A landscape with many valleys, sampled at points; each row gives a point and its height.
From any point a ball rolls to the lowest of the 2 points nearest to it. It stops when none of these is lower. Distance is the straight distance between rows; heights are no part of it.
z_898: 120, 94, 60, 66, 91, 83, 134, 85, 71, 120, 94, 109, 92, 159, 74, 93, 109, 72, 118, 110  (h 5.31)
z_820: 104, 65, 76, 115, 89, 90, 127, 102, 103, 104, 83, 123, 98, 115, 103, 100, 118, 34, 115, 138  (h 6.58)
z_551: 93, 77, 76, 73, 123, 92, 101, 99, 74, 122, 79, 93, 137, 66, 129, 77, 128, 72, 72, 105  (h 7.45)
z_792: 108, 93, 98, 107, 104, 93, 102, 109, 82, 108, 66, 82, 111, 57, 103, 75, 112, 113, 90, 94  (h 3.15)
z_471: 104, 110, 134, 105, 106, 126, 118, 146, 122, 109, 91, 80, 141, 64, 99, 80, 109, 137, 136, 104  (h 3.13)
z_434: 75, 123, 105, 111, 89, 143, 104, 143, 139, 102, 114, 124, 124, 65, 110, 100, 70, 120, 123, 129  (h 3.80)
z_902: 105, 124, 59, 54, 132, 107, 107, 58, 100, 96, 112, 136, 96, 140, 97, 84, 83, 97, 88, 84  (h 1.79)
z_450: 94, 113, 81, 44, 119, 83, 75, 81, 93, 90, 100, 113, 85, 124, 101, 93, 94, 99, 83, 86  (h 0.68)
z_931: 79, 71, 130, 143, 118, 103, 86, 149, 66, 88, 81, 96, 94, 27, 72, 93, 115, 88, 116, 134  (h 2.92)
z_445: 89, 98, 90, 105, 69, 97, 69, 110, 121, 124, 112, 67, 76, 110, 107, 124, 78, 126, 92, 101  (h 2.33)
z_536: 73, 79, 165, 154, 134, 91, 96, 141, 79, 105, 89, 58, 102, 28, 72, 88, 132, 113, 135, 131  (h 3.45)
z_766: 130, 89, 58, 75, 96, 99, 157, 90, 83, 141, 69, 105, 108, 124, 90, 84, 102, 85, 104, 113  (h 5.68)
z_280: 100, 111, 144, 168, 113, 79, 96, 147, 80, 109, 86, 57, 130, 33, 74, 101, 147, 132, 123, 130  (h 3.75)
z_334: 138, 96, 92, 108, 99, 102, 147, 104, 63, 123, 93, 123, 82, 138, 66, 96, 82, 134, 95, 73  (h 4.91)
z_190: 88, 94, 118, 104, 117, 70, 51, 78, 120, 73, 108, 110, 60, 123, 117, 109, 102, 90, 71, 88  (h 4.94)
z_739: 55, 80, 132, 148, 117, 114, 81, 118, 88, 99, 129, 119, 93, 79, 136, 113, 115, 88, 56, 133  (h 3.86)
z_360: 132, 56, 55, 84, 99, 104, 112, 101, 72, 121, 86, 64, 118, 102, 119, 92, 143, 39, 119, 142  (h 7.06)
z_183: 80, 92, 81, 82, 108, 100, 72, 94, 98, 65, 94, 99, 86, 86, 121, 90, 97, 100, 98, 97  (h 1.83)
z_318: 81, 93, 101, 106, 96, 111, 120, 89, 121, 76, 115, 136, 113, 103, 124, 79, 122, 81, 76, 117  (h 4.46)
z_186: 133, 155, 86, 50, 116, 90, 84, 61, 117, 89, 134, 127, 84, 125, 103, 87, 59, 123, 59, 92  (h 2.70)
z_19: 143, 99, 48, 67, 98, 117, 144, 71, 54, 103, 114, 106, 77, 155, 58, 97, 121, 63, 118, 103  (h 4.88)
z_730: 69, 112, 75, 86, 97, 107, 101, 63, 132, 81, 122, 108, 111, 123, 109, 96, 102, 80, 87, 94  (h 4.85)
z_136: 101, 102, 156, 118, 79, 129, 87, 132, 110, 110, 110, 75, 72, 109, 81, 102, 104, 153, 140, 105  (h 2.98)
z_26: 81, 100, 89, 99, 73, 109, 118, 129, 106, 99, 92, 98, 128, 83, 95, 103, 86, 78, 108, 100  (h 0.59)
z_497: 106, 108, 116, 135, 80, 55, 100, 109, 81, 107, 74, 43, 95, 86, 68, 82, 145, 142, 91, 89  (h 4.15)
z_768: 86, 110, 120, 77, 108, 100, 57, 65, 132, 84, 132, 88, 94, 117, 127, 91, 109, 103, 57, 100  (h 5.08)
z_487: 72, 80, 114, 131, 99, 91, 74, 98, 96, 62, 92, 112, 77, 107, 97, 133, 91, 83, 131, 85  (h 3.76)
z_252: 83, 116, 79, 97, 107, 130, 93, 81, 102, 96, 131, 113, 118, 143, 80, 122, 78, 118, 115, 45  (h 5.50)
z_258: 100, 105, 103, 84, 135, 59, 43, 50, 121, 64, 117, 135, 75, 139, 98, 130, 90, 98, 94, 102  (h 4.82)
z_751: 134, 71, 128, 82, 116, 43, 97, 73, 82, 95, 84, 108, 67, 125, 102, 86, 90, 69, 62, 108  (h 4.26)
z_145: 82, 88, 121, 115, 94, 86, 115, 111, 91, 122, 76, 94, 91, 113, 83, 107, 115, 132, 120, 84  (h 3.99)
z_970: 117, 90, 127, 109, 85, 111, 82, 123, 111, 126, 103, 79, 99, 68, 141, 98, 98, 137, 73, 106  (h 2.25)
z_507: 70, 92, 143, 131, 87, 87, 106, 118, 106, 89, 86, 85, 80, 99, 94, 115, 119, 112, 124, 110  (h 3.74)
z_528: 110, 71, 68, 84, 82, 88, 122, 93, 75, 111, 59, 87, 104, 111, 108, 106, 123, 44, 126, 131  (h 6.83)
z_485: 55, 95, 88, 91, 98, 103, 111, 73, 94, 99, 98, 110, 101, 145, 88, 117, 105, 85, 135, 70  (h 3.01)
z_132: 106, 146, 50, 88, 108, 95, 82, 58, 141, 101, 125, 135, 100, 116, 92, 94, 59, 117, 58, 96  (h 3.14)
z_888: 97, 142, 124, 47, 137, 84, 60, 62, 136, 100, 140, 77, 100, 120, 115, 109, 107, 100, 58, 88  (h 5.17)
z_171: 119, 109, 84, 98, 76, 91, 134, 125, 101, 135, 85, 83, 113, 81, 110, 93, 82, 145, 92, 91  (h 1.22)
z_876: 98, 111, 91, 95, 80, 79, 53, 98, 121, 89, 100, 95, 94, 100, 110, 138, 62, 94, 84, 82  (h 2.74)
z_627: 111, 119, 129, 120, 53, 94, 112, 118, 97, 105, 99, 50, 91, 119, 72, 119, 89, 125, 105, 69  (h 2.42)
z_544: 105, 125, 94, 99, 77, 63, 119, 81, 73, 120, 72, 54, 118, 93, 71, 88, 130, 142, 107, 72  (h 4.31)
z_961: 115, 117, 153, 130, 86, 151, 94, 119, 139, 96, 119, 104, 73, 112, 124, 106, 95, 136, 137, 96  (h 3.18)
z_748: 114, 110, 83, 103, 87, 113, 99, 103, 110, 126, 84, 103, 116, 94, 113, 112, 52, 114, 101, 77  (h 1.27)
z_926: 90, 128, 93, 111, 97, 141, 92, 68, 158, 84, 122, 111, 134, 114, 111, 120, 72, 109, 95, 70  (h 5.21)
z_586: 116, 127, 72, 82, 99, 128, 101, 72, 126, 85, 100, 118, 123, 134, 92, 121, 50, 101, 108, 59  (h 5.36)
z_219: 104, 93, 121, 160, 99, 56, 94, 114, 82, 122, 68, 45, 103, 47, 88, 113, 146, 137, 105, 104  (h 3.98)
z_126: 93, 104, 164, 138, 82, 145, 84, 138, 148, 78, 131, 97, 101, 82, 112, 100, 99, 117, 134, 123  (h 3.39)
z_856: 102, 97, 107, 94, 60, 79, 109, 101, 93, 97, 85, 81, 95, 119, 82, 124, 81, 83, 89, 58  (h 2.82)
z_853: 80, 130, 89, 49, 129, 104, 63, 64, 119, 96, 141, 70, 97, 138, 106, 115, 104, 108, 77, 57  (h 5.26)
z_653: 137, 91, 84, 93, 70, 90, 126, 106, 67, 92, 60, 83, 105, 74, 92, 79, 110, 86, 105, 88  (h 3.63)
z_39: 121, 72, 94, 98, 81, 97, 101, 124, 62, 67, 60, 95, 97, 48, 106, 71, 99, 66, 108, 115  (h 3.10)
z_50: 61, 120, 83, 107, 98, 133, 97, 116, 144, 97, 118, 104, 122, 81, 120, 105, 102, 113, 102, 113  (h 4.18)
z_357: 101, 70, 109, 117, 84, 73, 130, 116, 98, 103, 58, 124, 88, 107, 87, 108, 97, 69, 118, 122  (h 6.33)
z_504: 89, 108, 123, 101, 51, 98, 102, 129, 94, 94, 85, 67, 118, 76, 79, 113, 89, 104, 128, 77  (h 1.94)
z_326: 91, 107, 47, 70, 121, 97, 113, 89, 119, 125, 98, 131, 115, 105, 113, 98, 87, 92, 93, 123  (h 3.60)
z_917: 117, 113, 147, 117, 83, 139, 86, 137, 123, 100, 102, 60, 108, 51, 106, 82, 107, 143, 135, 117  (h 2.81)
z_369: 73, 83, 154, 142, 112, 152, 75, 140, 95, 100, 138, 97, 90, 66, 142, 114, 116, 100, 97, 136  (h 3.50)
z_85: 101, 136, 42, 63, 150, 125, 112, 53, 93, 116, 137, 134, 86, 135, 63, 93, 65, 110, 101, 64  (h 2.67)
z_837: 131, 92, 91, 71, 117, 59, 68, 67, 96, 77, 94, 132, 83, 108, 119, 81, 87, 53, 70, 117  (h 4.01)
z_7: 112, 104, 57, 55, 125, 114, 153, 70, 61, 102, 132, 125, 84, 147, 65, 81, 110, 95, 93, 84  (h 4.25)
z_936: 96, 68, 119, 123, 101, 85, 96, 124, 93, 127, 82, 85, 107, 68, 129, 100, 121, 112, 79, 100  (h 2.66)
z_700: 95, 109, 163, 127, 80, 119, 132, 151, 128, 85, 111, 113, 123, 81, 98, 90, 95, 102, 118, 120  (h 3.71)
z_699: 75, 80, 151, 150, 108, 102, 87, 148, 94, 92, 90, 91, 78, 66, 105, 107, 113, 115, 115, 124  (h 3.44)
z_972: 111, 80, 127, 115, 105, 89, 149, 115, 99, 114, 53, 109, 118, 109, 78, 101, 104, 91, 142, 113  (h 6.15)
z_788: 115, 97, 87, 85, 79, 75, 76, 94, 84, 84, 87, 97, 109, 105, 119, 123, 75, 68, 74, 85  (h 3.03)
z_124: 70, 98, 130, 121, 92, 125, 66, 126, 109, 91, 132, 64, 77, 82, 135, 104, 129, 107, 91, 117  (h 3.11)
z_439: 88, 119, 116, 113, 62, 117, 74, 133, 120, 111, 109, 74, 72, 82, 91, 110, 87, 147, 120, 107  (h 2.72)
z_945: 115, 129, 25, 56, 130, 131, 138, 59, 81, 119, 140, 133, 84, 138, 55, 78, 76, 74, 90, 90  (h 3.49)
z_988: 77, 121, 69, 54, 135, 120, 96, 71, 90, 99, 134, 88, 101, 125, 77, 102, 93, 119, 88, 41  (h 5.41)
z_249: 134, 99, 71, 91, 74, 124, 109, 107, 91, 74, 89, 133, 115, 77, 116, 92, 75, 59, 102, 119  (h 4.13)
z_224: 133, 82, 77, 95, 91, 139, 106, 121, 93, 72, 94, 124, 148, 60, 115, 95, 104, 26, 122, 131  (h 4.67)
z_613: 88, 109, 76, 73, 117, 88, 91, 103, 122, 128, 120, 118, 90, 98, 121, 85, 92, 126, 73, 126  (h 2.84)
z_174: 104, 118, 92, 106, 62, 112, 90, 113, 116, 129, 115, 64, 106, 78, 121, 92, 74, 140, 70, 94  (h 1.87)
z_65: 73, 72, 122, 137, 114, 111, 96, 116, 69, 63, 112, 129, 105, 68, 110, 102, 114, 55, 80, 137  (h 4.23)
z_666: 126, 97, 84, 87, 96, 91, 145, 107, 77, 132, 55, 109, 101, 118, 90, 100, 113, 107, 141, 86  (h 5.96)
z_920: 132, 118, 85, 82, 127, 62, 37, 59, 127, 85, 117, 144, 109, 126, 94, 128, 79, 98, 74, 112  (h 4.71)
z_953: 114, 62, 131, 115, 133, 34, 129, 67, 72, 93, 61, 90, 59, 103, 87, 91, 108, 82, 73, 105  (h 4.48)
z_855: 77, 136, 88, 108, 104, 122, 98, 55, 151, 100, 147, 99, 114, 147, 113, 106, 88, 113, 75, 75  (h 5.09)
z_508: 83, 86, 103, 90, 115, 85, 92, 93, 87, 120, 101, 49, 142, 61, 133, 92, 133, 92, 61, 92  (h 7.55)
z_573: 130, 78, 86, 81, 98, 69, 136, 80, 39, 105, 104, 118, 59, 148, 64, 98, 102, 86, 100, 90  (h 5.06)
z_833: 138, 80, 64, 95, 96, 94, 71, 85, 89, 68, 83, 128, 87, 100, 118, 96, 88, 50, 103, 115  (h 3.57)
z_383: 91, 100, 56, 88, 116, 98, 85, 80, 132, 99, 107, 162, 133, 118, 118, 105, 73, 79, 104, 111  (h 4.19)
z_443: 98, 77, 116, 121, 94, 65, 130, 89, 74, 89, 92, 115, 61, 143, 58, 108, 103, 87, 114, 80  (h 4.83)
z_320: 63, 101, 105, 96, 91, 111, 77, 118, 93, 73, 110, 79, 94, 70, 123, 80, 128, 110, 85, 111  (h 2.62)
z_500: 130, 111, 74, 80, 119, 101, 150, 83, 51, 127, 112, 118, 93, 134, 48, 89, 109, 133, 97, 61  (h 4.70)
z_71: 115, 131, 97, 73, 115, 94, 83, 86, 126, 107, 129, 123, 65, 119, 117, 86, 100, 144, 63, 104  (h 2.32)
z_971: 103, 73, 137, 123, 108, 60, 111, 74, 75, 101, 88, 93, 65, 127, 98, 105, 107, 88, 83, 64  (h 4.66)
z_677: 67, 76, 116, 106, 132, 95, 87, 84, 108, 91, 94, 111, 82, 134, 103, 110, 104, 104, 118, 66  (h 3.46)
z_460: 95, 78, 110, 120, 90, 93, 89, 144, 53, 72, 62, 70, 110, 23, 75, 79, 121, 75, 121, 135  (h 2.15)
z_791: 125, 105, 133, 122, 73, 146, 83, 144, 107, 125, 126, 59, 121, 49, 132, 103, 105, 141, 108, 106  (h 2.56)
z_165: 92, 113, 135, 120, 89, 126, 133, 118, 146, 88, 103, 135, 119, 100, 130, 91, 106, 97, 99, 109  (h 4.06)
z_44: 114, 111, 59, 82, 129, 88, 50, 37, 124, 85, 101, 147, 129, 119, 97, 124, 89, 83, 99, 112  (h 4.54)
z_278: 99, 61, 72, 105, 114, 90, 118, 102, 49, 114, 74, 81, 128, 67, 113, 90, 144, 59, 94, 145  (h 7.28)
z_589: 95, 109, 132, 109, 99, 142, 116, 138, 141, 121, 90, 104, 113, 72, 110, 101, 70, 142, 132, 94  (h 3.47)
z_703: 65, 113, 89, 95, 78, 108, 123, 113, 109, 98, 97, 104, 106, 123, 74, 118, 86, 92, 140, 89  (h 2.23)

Two balls start at each pair of points below. Name the first point that both come to, or write none.
z_766, z_500 | z_7
z_334, z_666 | z_7
z_739, z_551 | z_450

Call two points neighbours if one is among the 2 nearest of the other. Go from one point of each pair to the other, from neighbour to neighbour, staying as low as possible. Name the highest point that can't be avoided.
z_450, z_71 | z_132
z_26, z_833 | z_224
z_460, z_26 | z_653
